Each scene shows the same named points in several views. A view is turned or mirrored, and shifted as a whole, has a little noise and may leave points out.

Scene 1
View 1
j_807: [  8 -44 -15 -15  16  11  -1 -11 -14  10   6   9 -14  19  10  15   7  17
  15 -25   2 -12  19  33  -4  18   8   5  -4 -17 -28]
j_268: [ 27 -16  -4 -13  -5   6   1  -3 -20  16  12  -9  -1   7   1 -24   0  -8
  12  16  13   9  -1  18  -7  -4  -1   6  20  -1 -14]
j_715: [ 29  -1   3   4 -14   3 -19 -10 -20  23  14 -15   9  -3  -7 -33  10  -9
   2  24   1   0  -9  14  -2 -12   6   3  25   6 -14]
j_376: [  5   7  24  15 -49 -14 -10  11 -14  31  -2 -27  -9  -8  -1 -11  -9 -24
 -19  40  -2 -12 -20  34 -12   4  18   1  22  22 -20]
j_234: [ 21 -29 -10 -27   6  11  14  -6 -15  15  12  -6 -18  10   9 -16  -4   2
  18  10  17  13   8  20  -8   6   4  13  14  -9 -11]
j_7: [ 28   2   5   3 -19   0 -15  -5 -20  22  13 -18   6  -7  -5 -33   2 -12
   2  32   4   0  -9  16  -3 -14   5   3  26   9 -10]
j_793: [  7 -30   8  -8 -11   0   7   8 -12  20  -3 -12 -19  14  -5   9  -4  -9
   2  -1   2  -6  -7  35 -12  15   5   0  16   0 -25]
j_304: [ 38 -25  -4 -17   2  -3  27  18 -23  13  19 -21   2  26  -9 -29  -1 -31
  29  10  33  31 -11  -2 -15   4 -27  -4  31  -3 -21]
j_18: [ 34   5   3   8 -25  -7   0   9 -20  19  17 -24  14   0   0 -41  -3 -28
  11  40  26  19 -10   4  -5  -7  -8   2  32  14 -12]
j_990: [ 26   7   6   6 -29  -9   2  14 -17  23  15 -26   2  -1   1 -34  -8 -29
   6  46  24  16 -14  11  -9  -3  -5   5  30  15 -10]
j_562: [ 43   8   8  19 -11  -1 -27 -12 -25  21  22 -16  37   0 -21 -34  19 -14
   1  18  -1  -5 -14   6   4 -25  -1  -7  29  12 -19]
j_166: [ 12 -11  -2  -5 -21  -6  12  16 -12  16   7 -18 -11   7  12 -15 -14 -19
  11  28  25  14  -1  21  -8  12  -3   7  17   6 -15]
j_900: [ 26 -47 -13 -30  32  22   0 -24 -19  12  10   8  -6  19  -1  -5  16  19
  22 -24  -2  -1  16  24  -1  -2   6   6   5 -23 -19]
j_391: [ 38   4  -3   0 -11   4 -15 -11 -21  21  21 -16  16  -5  -2 -40   7  -8
   7  28  11   8  -6   9  -1 -17   1   4  24   9  -9]
View 2
j_234: [ 26  -2  20  13  11  -1 -14   0  11  -4 -14 -24  13 -10   8   2  -7   1
  -5   2 -19  -9   2   5 -16  -4 -26  -4  19   9   3]
j_268: [ 14  -1  15  -1  12   7 -14   3   1  -1  -1 -31  13  -8   3  -5  -4  -4
   3  -3 -10  18   3   4  -3  -5  10 -15  -3   0  -9]
j_562: [  5  -2   7 -22   8  14 -19   7  10   3   4 -40   2  12 -11 -34   1 -10
  17 -11   5  35   5  -2   9  -6  40 -24 -21  -5 -10]
j_391: [  8   1  10  -8   8   9 -13   2   1   1  -1 -34  14  -8   0 -14  -5  -6
   7  -2  -5  25   6   8  -1   0  26 -20  -6  -2 -13]
j_793: [ 20 -19   2   1  12  -2  -6   1  20  12 -11  -5  -5   9   0  -2  -5   0
   2  -5  -2 -25   4 -15 -28 -11 -14   3  29  -4  -3]
j_807: [ 40 -12  30   7  -8  -9 -12  -6  37  15 -19 -18  -7  10  13 -25   3   0
  -4  -9  -1 -32   7  13 -19   3 -38   8  35  20  24]
j_990: [ -5  -3 -15  -9  12  13  -4  11 -15  -4   5 -21  15 -12  -3   9  -7  -2
  -4  -4 -11  22  -1  -7  -5  -1  20 -19  -2 -28 -27]
j_166: [  9  -8 -12  -1   6   4  -3   9  -9   2  -3 -17  14  -9   2   9  -5   1
 -10  -5 -12  -4  -1   1 -12   4  -7  -8  19 -20 -13]
j_715: [ 10  -5  12 -10  12   7 -11   1   6   6   1 -27  11   0  -3 -14  -5  -6
  13  -6   3  21   7  -2  -4  -4  27 -17  -7  -6 -15]
j_304: [  1   7  -5   9   9  19 -26  28  -2 -26 -11 -34  -5   2  -1  10  -7 -12
 -10   0 -44  12  -8 -18   3 -17 -29 -18   3 -18   1]
j_7: [  6  -7   5 -12  12   6  -8   3   0   6   2 -24  15  -4  -4  -9  -3   0
   9  -6   3  22   5   0  -9  -3  27 -18  -3 -10 -19]
j_900: [ 41  -1  46  11   3  -3 -26  -5  41   2 -21 -31  -6   7   9 -25  -2  -7
   4  -1 -10  -9   8  13 -13  -7 -32  -1  16  34  25]
View 3
j_376: [ -6  -3  11 -13  -8   8  20  14 -12 -22  -1 -18  27 -34 -24  21  -2  28
  10  -2  -2 -22  31 -34   7  11  -3  18  30  11  -9]
j_391: [  0  -5  20   8  16 -11  30  23  -2  12 -21  13  -7 -20   1  -2   4  14
   4  15 -13  -2  32 -27  -2   2  10  51  10  36  -6]
j_166: [ -3  -4  16 -12  -1   6  31  22  -7 -11   4  10  -8   0 -15 -12  -5  10
  -2  -2  -3  13   4 -25   3   1   0  24  25  13 -11]
j_18: [  1  -4  18   1   5   7  30  32  -2   3 -11  22 -18 -18  -7  -6  -3   3
  12   4 -22   4  26 -46   3   7  -9  42   7  23 -17]
j_793: [  3  -2   8  -8   3 -10  36  10 -17 -13   2   0  11   1  -8   0   1  24
  -4  -3  11   7 -13  -7  -2   3  12  11  16  -3 -14]
j_807: [ -5  -5  17  -5  35 -22  28 -11 -10   9  13   1   9  25   6 -10  -4  14
 -34  18  32  21 -11  35   1 -20  32  16  30  10   8]
j_900: [  5  -8  19   6  45 -38  36  -3  -7  22  -5  13   2  23  18 -15   5  16
 -27  20  25  21 -11  29 -11 -19  43  30  10  24   5]
j_715: [  2  -4  15   4  18 -12  26  17  -6   7 -15   7  -1 -23   2   5   2  16
   5  14  -7  -8  30 -24  -2   0  12  41  10  28  -8]
j_234: [  0  -7  19  -4  16 -14  37  15  -5   2  -1  11  -5  21  -5 -21   3  10
 -15   3   7  23 -12  -3 -10  -3  24  29  20  24  -3]
j_304: [ 14   1  11   5  14  -7  44  28 -11  14  -7  40 -30  10  13 -19  -6  -1
   2   0 -10  24 -18 -26  -2   0  -8  33  -9  -2 -29]
j_562: [  4  -2  14  13  28 -15  24  17  -6  20 -25  14  -3 -37  21  15  -2  14
   8  24 -14 -17  50 -25   4  -3   6  54   1  22 -18]
j_7: [  1  -6  14   3   9  -7  28  20  -6   1 -16   7   0 -23  -3   5   2  18
   7   9 -10  -9  30 -28  -1   2  10  39  15  30 -11]
j_990: [  2  -5  15  -3  -4   6  30  30  -6  -3  -9  15 -10 -19 -16  -4  -4   8
  11   0 -16   0  24 -48   2  10 -10  34  14  22 -16]
View 4
j_18: [-12   0  19 -21  23 -11 -16  24 -17 -30  19  -8   2   5 -11   1  12 -16
 -14 -10   0 -28 -11 -11   3  -8 -18 -18 -26  -8  -2]
j_715: [-28  13  27 -14  21 -12   8  16   1  -8  12   5  23 -11   3  -9   8 -17
 -13 -22  -1 -26  -1 -13  15 -16 -13   2 -16 -10 -10]
j_990: [-13   8  18 -19  25 -13 -13  17  -6 -26  28  -3   4   0  -4   7  16 -17
 -21 -20  12 -28 -17  -7  -1 -23 -11 -28 -14  -5  -5]
j_391: [-25  13  33 -13  19 -10   5  23  -1 -22  11  -3  21  -5  -2 -12   5 -20
  -9 -23  -3 -32  -3 -21  15 -15 -17  -2 -18  -6 -15]
j_7: [-24  14  23 -12  23 -12   5  15   2 -13  16   4  18  -9   1  -4  10 -18
 -15 -23   3 -24  -1 -11  12 -22 -15  -9 -15  -9 -10]
j_234: [-10 -11  20  19  14  17  -5  27 -13  -8  16  -2 -22 -11   0 -15  -2  -7
  -9 -34 -15 -10   0  13   5  16 -11   8 -16 -11 -13]
j_376: [-22  17  -2  -9  26 -22   9  -3  12  10  27  17  17 -13  12  16  15 -16
 -35 -18  26 -13 -10   5   9 -46  -2 -25   0 -11   6]
j_166: [ -7  -5   0   0  19  -1  -9  19 -13 -13  28  -1 -13   2  -5   6   8 -14
 -21 -21   4 -14 -12   6   0  -7  -4 -15 -14 -10   3]
j_268: [-18  -2  24   1  19   0  -1  24 -12  -8  14   0  -2 -10  -1  -7   6 -10
 -11 -25 -11 -18  -3   1  11   3 -16   2 -19  -9  -7]
j_562: [-29  17  34 -33  19 -26   8  17  -4 -14   0   3  44  -9   2  -7  14 -15
  -9  -7  -4 -34   1 -28  25 -18 -23  10 -28 -11  -8]
j_807: [-20 -15  -5  28   0  14  14  23 -12  20   1  10 -18 -12   9 -10 -13   4
  -3 -26 -31   3   8  21  29  34  -4  40 -15 -25   3]
j_793: [-19 -10  -1   9  19  -2   4  12  -9  18  10  18 -11 -19   7   4   8   1
 -22 -20  -5   3  -3  26  14   4 -12   7 -11 -16  13]
j_304: [ -8 -21  35 -18  27  -1 -31  34 -35 -32  12  -7 -16  -1 -15   1  22  -3
 -14  -9 -11 -24 -14   9  -2  21 -31 -11 -36  -7   3]
j_900: [-25 -16  26  20   7  17  13  31 -15  10  -5   7  -8 -23   8 -26  -8   1
   3 -30 -36  -2  12  12  27  38 -18  44 -24 -15 -10]
View 5
j_268: [  3  -5  -1   1  10  -4  -3  29  -7   1   5   4  18   7  21   0  -2  -1
   0   9 -15  -3  -6 -15   2   0   8  20  -6 -21  -4]
j_304: [ -5 -10   4  16  -4  -4   3  56  13  -5   4   9   6  21  22  -6  13  -1
  48  -8 -11   7  -1 -12   5 -15 -13  25 -24 -27  -9]
j_793: [ 18  -6  13   5  12 -20 -12   2 -26  19  -1  21  28   8  26  -5  -8   7
  17  14   3 -13  -6   2   1  13  -4  22  -5 -11  -2]
j_715: [  3   2  -8  -1  21  -6 -13  29  -5  -1  15  -1  16  -4  11  15   0  -5
 -15  15 -13   4 -10  -8   3   2   7  22 -11 -28  -7]
j_234: [ 13 -17   1   6  -4  -9   1  19 -14   0  -3  -3  21  10  26 -15  -1   2
   4  -8 -14  -4   5 -10 -10  -3  12  16   3 -18   2]
j_990: [ -9  15 -12 -18  28   6   1  37  -1  -2  -7  13   7   9  33  19 -13  -1
  22  16 -14   4 -30 -28  20 -13  -5  15 -13 -32  -3]
j_18: [-20  15 -11 -12  23  11   6  45   5  -6  -1  10   3  10  28  19 -10  -2
  14  15 -16   8 -23 -30  21 -10  -6  15 -15 -31  -5]
j_807: [ 20 -21  25  15  -6 -20  -4  -2 -21  17   9   5  41  10  19 -34   0   9
 -20   9  -5 -11  23   5 -16  25   9  22   8   6  -8]
j_900: [ 22 -26  13  23  -8 -23  -9  14  -8   5  20  -5  36   2   6 -24  16  -1
 -27   0 -15  -6  23   9 -23  15  18  26   2  -9  -9]
j_562: [-14  19  -7  -6  38   5 -11  39  12  -3  30   5  11  -7   0  30   2 -11
 -25  38 -15  12 -21 -17  14   9  -3  27 -23 -29 -16]
j_166: [ -3   2   0  -5  14  -1   7  19 -12   8 -13  13  17  17  38  -3 -14   5
  24   7  -9  -3 -12 -23  12  -2  -3  14  -2 -18  -1]
j_376: [  1  22  -9 -25  47  -1 -15   2 -30  19  -9  27  20   2  38  31 -28   5
  10  39   1  -7 -42 -17  30   4  -6  15  -6 -24   2]
j_7: [ -2  10 -11 -13  30   2 -11  29  -7  -2   9   7  12  -1  17  22  -9  -4
  -8  22 -13   7 -26 -18  13  -2   2  16 -10 -30  -3]

In a view up to two points have been moved. Name them for each view, in the order of its rows, or write none.
view 1 => none
view 2 => j_268
view 3 => j_793
view 4 => j_18
view 5 => j_715
